Points on a hilly landscape, in no order, each with its height.
A climber steps from a point to the highest of its 2 nearest points, and stops where none of them is higher. Distance is the straight distance between rows; heights are no part of it.
ferem h=453: [  7  -4  -7  16  -3 -24  19  -5   2   6  -6   1 -18  -3   2  10  29   3
   0  21   8   5]
suzom h=411: [-15  21  -3 -17 -24 -19  -6  20  10   2  -7   5  -9   3 -18 -21   9   9
 -25  11  12  20]
Dat h=522: [ 12 -18 -10   9  30   9  -6  -2 -22  20   6 -22 -17 -14  15 -11  30  16
 -36   4   5   0]
Vivi h=542: [  1   8   5  -8  18  22  -4   3   8  22  -8   5 -15 -13   2 -14   3   6
  -8   3  -4 -17]
gofus h=174: [ -6  -4  -3   0  30  -9 -10 -14   1  18  -1 -12   3   0   5 -20  -5  -7
  -8  -3  14 -26]
sakud h=545: [  6 -18  -3  26  -2  13 -22 -10  20  -2 -23   8  20   4  -1  12  -6 -15
  24  10 -32  -8]
pato h=491: [-12   4  16   2 -10 -14   0   4  20 -23  -2   5   6   9  17  13 -14 -21
  21  15 -11   4]
bak h=471: [  2 -17  -6  -1  21   5  13   5 -12 -12  10   5  -6  -6  10  -5 -15 -19
  34   0 -25 -21]
vuf h=46: [-28   7  -4 -18 -55  -9   9 -10  26 -23 -18   8  25   8   6 -16  -9   8
 -13   6   6  14]
mev h=226: [ -5 -17   3   4   6  24 -19   7   8 -13 -16   6  26  -8  -3  -5 -22  -8
  52   7 -42 -20]
mil h=297: [  2 -14  -4  11  -3   2 -12 -26   8   5 -10   1   9  23 -21  12  -9   3
  -6  -3 -10  -1]
faf h=322: [  2 -27  -6   7  14  14 -23  14   3   3  -7   6  14  -2 -14   5  -1  -7
  44   7 -29 -23]
malit h=414: [  3 -17 -12  13  18  13 -30  11   8   6  -6  -2  10   6   1  14  -4 -16
  27   6 -24   1]
kiro h=336: [ -4 -11  -2  -5 -11   5  -4 -17  -2   8   1  -1  17   9 -22   7 -23  -2
  -8 -24   0  -8]
vegiv h=119: [  7  -9   2  -5 -18  14  -4  -5   5  -8   0   9   5  15  -5  20 -15  -3
  28   1 -22   7]
babi h=15: [ -4  15  -2 -18 -23   0  10  24  16  -5  -1  -3  -7  -2   3  -7   0  -7
 -23 -20  15  27]
bufe h=415: [-24   3  12   0  -9   0  -6   5  19 -22  -2  12  10  -4  31  14 -21 -16
  39  23 -30 -18]
sep h=616: [ 20  12 -21 -11  -2 -18   0   4 -23  -5  45 -10  -6  -9 -10   2  27   2
   7 -30  19   1]
Nop h=610: [  3  10  -3  -8   6  11   5  18   5  17  11   2 -24  -6  -8  10   1   5
 -13  -5   6  -7]
kozo h=611: [-12  24  -2 -24 -24   1  24   7 -12  -8  13  12 -10  -5 -12 -23  18   4
 -31 -17  37 -11]
vone h=480: [ 13   2   1  -3  24  12   1   9 -11  -2  23 -13 -10  -9  -7 -15 -15  -3
   4  -6   7 -20]
Buz h=407: [-11 -11  -1  -9  -6 -16 -18  11 -13  14  12   2  -9  15   5  12 -13 -10
  -1  -9 -18  -4]
fedes h=351: [  2   2 -13  -1  18  11 -14   5  11  13  -6   1  -1  11  11   8  11  -9
  10   1 -11  15]
rezi h=669: [ 10  -1 -17  -9  -7  -5  13   8 -10   7  19  -5 -14 -12   1   4  38   5
 -26   0  41   0]
tig h=524: [ 10  15  12   8  -3 -12  23   7  20   2 -13  -3 -11  -7 -10 -19   7   8
 -15  17  15   3]
mava h=666: [-26  13   8  13  -8  10  16 -10   8 -14 -31   1  16  -2  19   3 -28   7
  16  -7   7  -5]
posa h=158: [  7 -14   1  -8  -6  15 -17   3  10 -20   5   6  17  10  -4  -1 -30  -4
  38  -6 -37  -9]
kib h=366: [-15   5  -2 -14  -6  -4 -14   7  -9  18   3   0 -10  12  11  -3   1   3
  -5  -8   0  13]
Saz h=446: [ 15 -42 -11  16  54  18 -18  15 -26   7  25 -24  -3 -23 -10   2  22  18
  -4  11 -18   1]
gakap h=574: [ 16  -4  14  13   0  -9  -5  -3  19   7 -14   3  -8   1   7   2   5   1
   1  28 -36   5]
daf h=657: [ 18 -10  -4 -11  -4   8 -11  -3   6   3  10  -3   3   6 -12   6  10 -24
 -12  -9   3  26]
Muzi h=433: [ 13   1  -6   5  22  14  -5  -1 -16 -12  20 -10  15   2 -24 -19 -23   2
   6 -19  -2 -18]
kepe h=563: [-16  -1  19  -6 -19 -14   1   0  13  -6 -12   3  15   2  12   8 -12 -15
   2   3   0  -8]
ruv h=649: [ -8   4   8  -6 -10 -13  10  14   5   4   7   7  -1 -10  12  11  -2 -12
   5   1  16  -9]
tibag h=25: [-34  18  -5 -10 -33   3  12  12  19 -19  -6  -2   8   7 -10  -8  -6 -10
 -20 -14  10  15]
dugim h=633: [-24  13   8 -14 -24  15   8 -12   5  -3 -27  17   7  10  -6   3 -10  11
  -6  -2  -1  -2]
Vulo h=379: [  3  -7  -2  -6  10  14  -9 -13 -17   3   2  -1  13   8  -7  -3 -28   7
   6 -18   1 -21]
Muf h=733: [ 18   8 -15   4  -5   1  20   6   0   1   6  -4 -15   4 -13   1  24  16
 -13  -7  10  23]
gel h=288: [ -4   9  15  30 -10  12 -26 -10   8  -6 -35  27  10  14  11  15  12 -13
  31   9 -13  13]
Zisi h=60: [-10  10  -1  -3 -45  -3   7 -10  21 -15 -25  -1  21  13  18 -10 -13  14
   0   4 -13  11]
por h=261: [  4 -16 -15  17  15  -7 -29 -15   1   0  -3 -12  12  16 -28   8  11  -5
  -4   0 -11  10]
nezi h=572: [ 17  -3   5   5  27   4   1  12   0   1  -2  -5 -17 -11  -9  -4  17  -8
 -27  13  16  19]
lugu h=481: [ -8   8   4  -8   5   7  -5   8  15  21 -19  17 -22  -5   0  -5  21   0
 -13  16 -10   4]
zigid h=619: [  1   9  18  12 -17   1   8 -14  19  -6 -27  14  -3   8   9   3   0   5
   7  27 -24  -4]
duteb h=642: [ 14  -5 -15 -24   4  -3  -4   0 -24   9  39  -6  -8 -15   2   1  31  -4
 -11 -11  25  -3]
neser h=721: [-20  22  17 -10 -11   3  18  -8  -6  -8 -15  -4   7 -15   3 -26 -21  11
 -22  -6  17 -20]
Rarob h=575: [-31   5  12   2 -16  11  17 -15  -5 -17 -24   6  24  -6  38  10 -23   5
  30   3  -9 -18]
Leta h=479: [-23   6  19   4 -21  13 -14 -13   1 -21 -32  14  19   2  31  13 -18  -1
  32   2 -20  -2]
tam h=330: [ -4   5 -10  -4  -2  -4  -4   3   9  16  -9  -6   5  14  12  -1  -9   7
  16 -10 -11   0]
Fibi h=543: [ 15  -4   0  12  35  14  -4  12 -23   9  15 -21 -21 -11  -4  -6   7   7
 -32   3   8   9]
bivo h=95: [  1  -6   2  18 -14  -2  15 -12   5 -15  -7   5   3  13  -2  12 -23   8
  15 -10 -12   8]
domi h=406: [-13  -2  12  -8   3  11   7   6  -1 -19   6   2   9 -10  24   5 -23 -16
  34   0 -27 -25]
makif h=769: [-15  13   7   1 -11  10   9 -17  21   0 -26  10   4  -4  -3   2  -3   8
   7  11  -8 -16]
Dul h=523: [  9   3  -6  -2  14   0   8  -5  -5 -21  24  13  -7   4   2  -2  -4 -26
  33  -2 -11  -3]
rov h=500: [ 18 -23   4   5  35   6  -3  -6 -17  26   0  -3 -12 -15  14   5  34  10
 -17  18  -4   1]
Suzuv h=608: [ 21 -16  -8   2  22   8  -1   8   3   6  20 -11  -8  -7 -14  11   7 -13
 -11   4   5  15]
begif h=663: [ 12  19 -15   2 -11 -21  13   8  -5 -11  32 -10   5   0   0   9   9 -11
   8 -27  22  -1]
fasa h=678: [  1  13  -7  -1  -9   4  12  -4   5  -1  -1   7 -16   9 -14   8   6   9
  -4   5  -2   9]
firol h=378: [ -4   7  24  18 -23   6 -20 -18  12 -22 -24  21  21  11  11  11  -8  -1
  26  15 -22   9]
Rubaf h=78: [  4   7  -6   4 -38  -9  10 -16  13  -7  -9   6   9  19  -4  14 -16  16
   1  -1  -5   9]
belo h=429: [ 11 -17 -11   1  -2 -23  14 -12   0  10   7  -5   4   5  15  12  18  -4
   6   1   3  -1]
Fubad h=567: [-20  10  -1 -28 -14   6   2 -20   0   3   0   7   7   2  -1  -4 -10  14
  -8 -15   9 -16]
nev h=214: [ -2  -3   5  23  25  -6  -8  -7 -11  21  -5  -8  -8  11  -7  -4   8  -6
 -24   2   7   3]
dag h=507: [  1 -17  12  11  22 -13  -7   9 -31  23   2  12  -9  -5   9  12   0  -4
   5   4   0 -14]
nevo h=722: [  1  11  -3   4 -11 -22  29  14  -1  -6   9  -5  -1  -4   3  10   1   1
   2 -11  25   5]
soper h=457: [ -6 -16   4  -3   4 -22 -19   2 -27  19   9   7   3   4   3  10  -3  -4
  -9 -11   7 -13]
moku h=711: [ 20  -4   2 -18   0   1  -8   4  -7  -2  16 -13   3  -2  -7 -18  11 -10
 -28 -11  24  31]
toze h=35: [-38  28 -11 -12 -43  -4  19  -7  22 -35  -7  -1  17   4   6 -11 -13   0
 -13  -8   4   6]
zop h=485: [  8   7  -2  10   3 -18  12  -5  27   8 -21  -2  -4   1  -9  -2  18   6
   3  22   9  11]
nefof h=8: [  6   8   5 -12  -7  -5  -7  27  16  -3  14  -4 -18   0  -6   1   2 -15
 -21   1  16  26]
Saza h=440: [ -3   6  -8 -17 -11  -1  -6  16   7  16  -8   3 -13   4  -2 -19  30   5
 -22  17   7  22]
lefu h=570: [ -4  14  10  -3  -2  -8   1   6  14   1 -14  -6  -3  -7  -2 -15  -1  -3
 -23   3  25 -10]
mesub h=776: [-21  19  10   1  -2   5  33  -4   1 -13 -16  -5   3  -5   9  -5 -29  19
  -3  -8   1 -13]
mises h=417: [ 10 -42 -22  18  41   2 -13   9 -42   2  41 -15 -12  -7 -24  11  16  22
   1   4 -16   6]
vufo h=569: [ 22   4   0  -7   3   3   8 -12   0 -12  16   5   7   4  -6  -8  -1  -5
  21   0  -4  12]
Kikol h=193: [-21   7   2   9  20 -14 -18 -16   7  10  -6  -1   1   1  -5  -3   7 -19
 -16   0   5 -13]
mogu h=634: [-14  21   9 -18  -5   7 -11  -1  -1   4   0   3  -1 -10  -1 -14 -15   3
 -19 -10  26 -13]
Levol h=694: [  5  16  -5   1  -1  -1  15   9  -7   4  14  -2 -21  -6 -10 -19  23  11
 -25  -3  31   5]
fif h=618: [ 21   6  10 -18 -12  -5  19  -9  -5 -15  15  -1   5   0  -6  -5 -10  10
   4 -15  14  10]
mitip h=755: [ 21 -19   8  15  -3 -12 -12  -6  11   4 -10   7  15   6  -2   8 -11  -8
  23  15 -34   4]
Gud h=655: [-20  14   6 -19 -25   3  24  -1 -19  -5 -13   9  -3  -4  -3 -27  -8  18
 -31 -17  29 -13]
fepok h=474: [ 21 -28  -4   5  43  14 -15  10 -30  14  18 -14 -16 -21   8  12  25  27
  -7  18  -1   0]
pobe h=516: [ 27  -7 -13  13  33   9  -6   5 -27   5  25 -22 -12  -8 -10 -10  -1   3
  -4 -10   9  -1]
dit h=409: [ 11 -17 -13   7  15 -30   6   5 -12   5  26 -12 -11  -3  14  14  22   8
   9   9   6  13]
zis h=233: [ -1  -9 -11  36  30  -7  -9  -4 -11   6   4 -10  -7  10 -25  11   5  -7
  -3   1 -10   0]
butu h=665: [ 28   8   9 -15  -3  -3   8   0 -18   4   8  -7  -4  -8   2 -15  -3  15
 -16 -12  21  20]
lafip h=573: [  6  -5  13  10  13  -8   4   8  -4  19  -7   5  -3 -14   9  11  -2  -6
   6  -1  22 -14]

Call two points neighbours if one is among the 2 nearest of the other. Go from one point of each pair to the other, from neighbour to neighbour, staying as high as possible. Name the lowest point that can't be avoided.
moku / nevo -> domi
Muf / mesub -> kozo
makif / mogu -> Fubad
Muf / nevo -> sep
makif / mitip -> gakap

For each start below, name the point where the climber stops.
suzom -> Muf
domi -> moku
nev -> Fibi
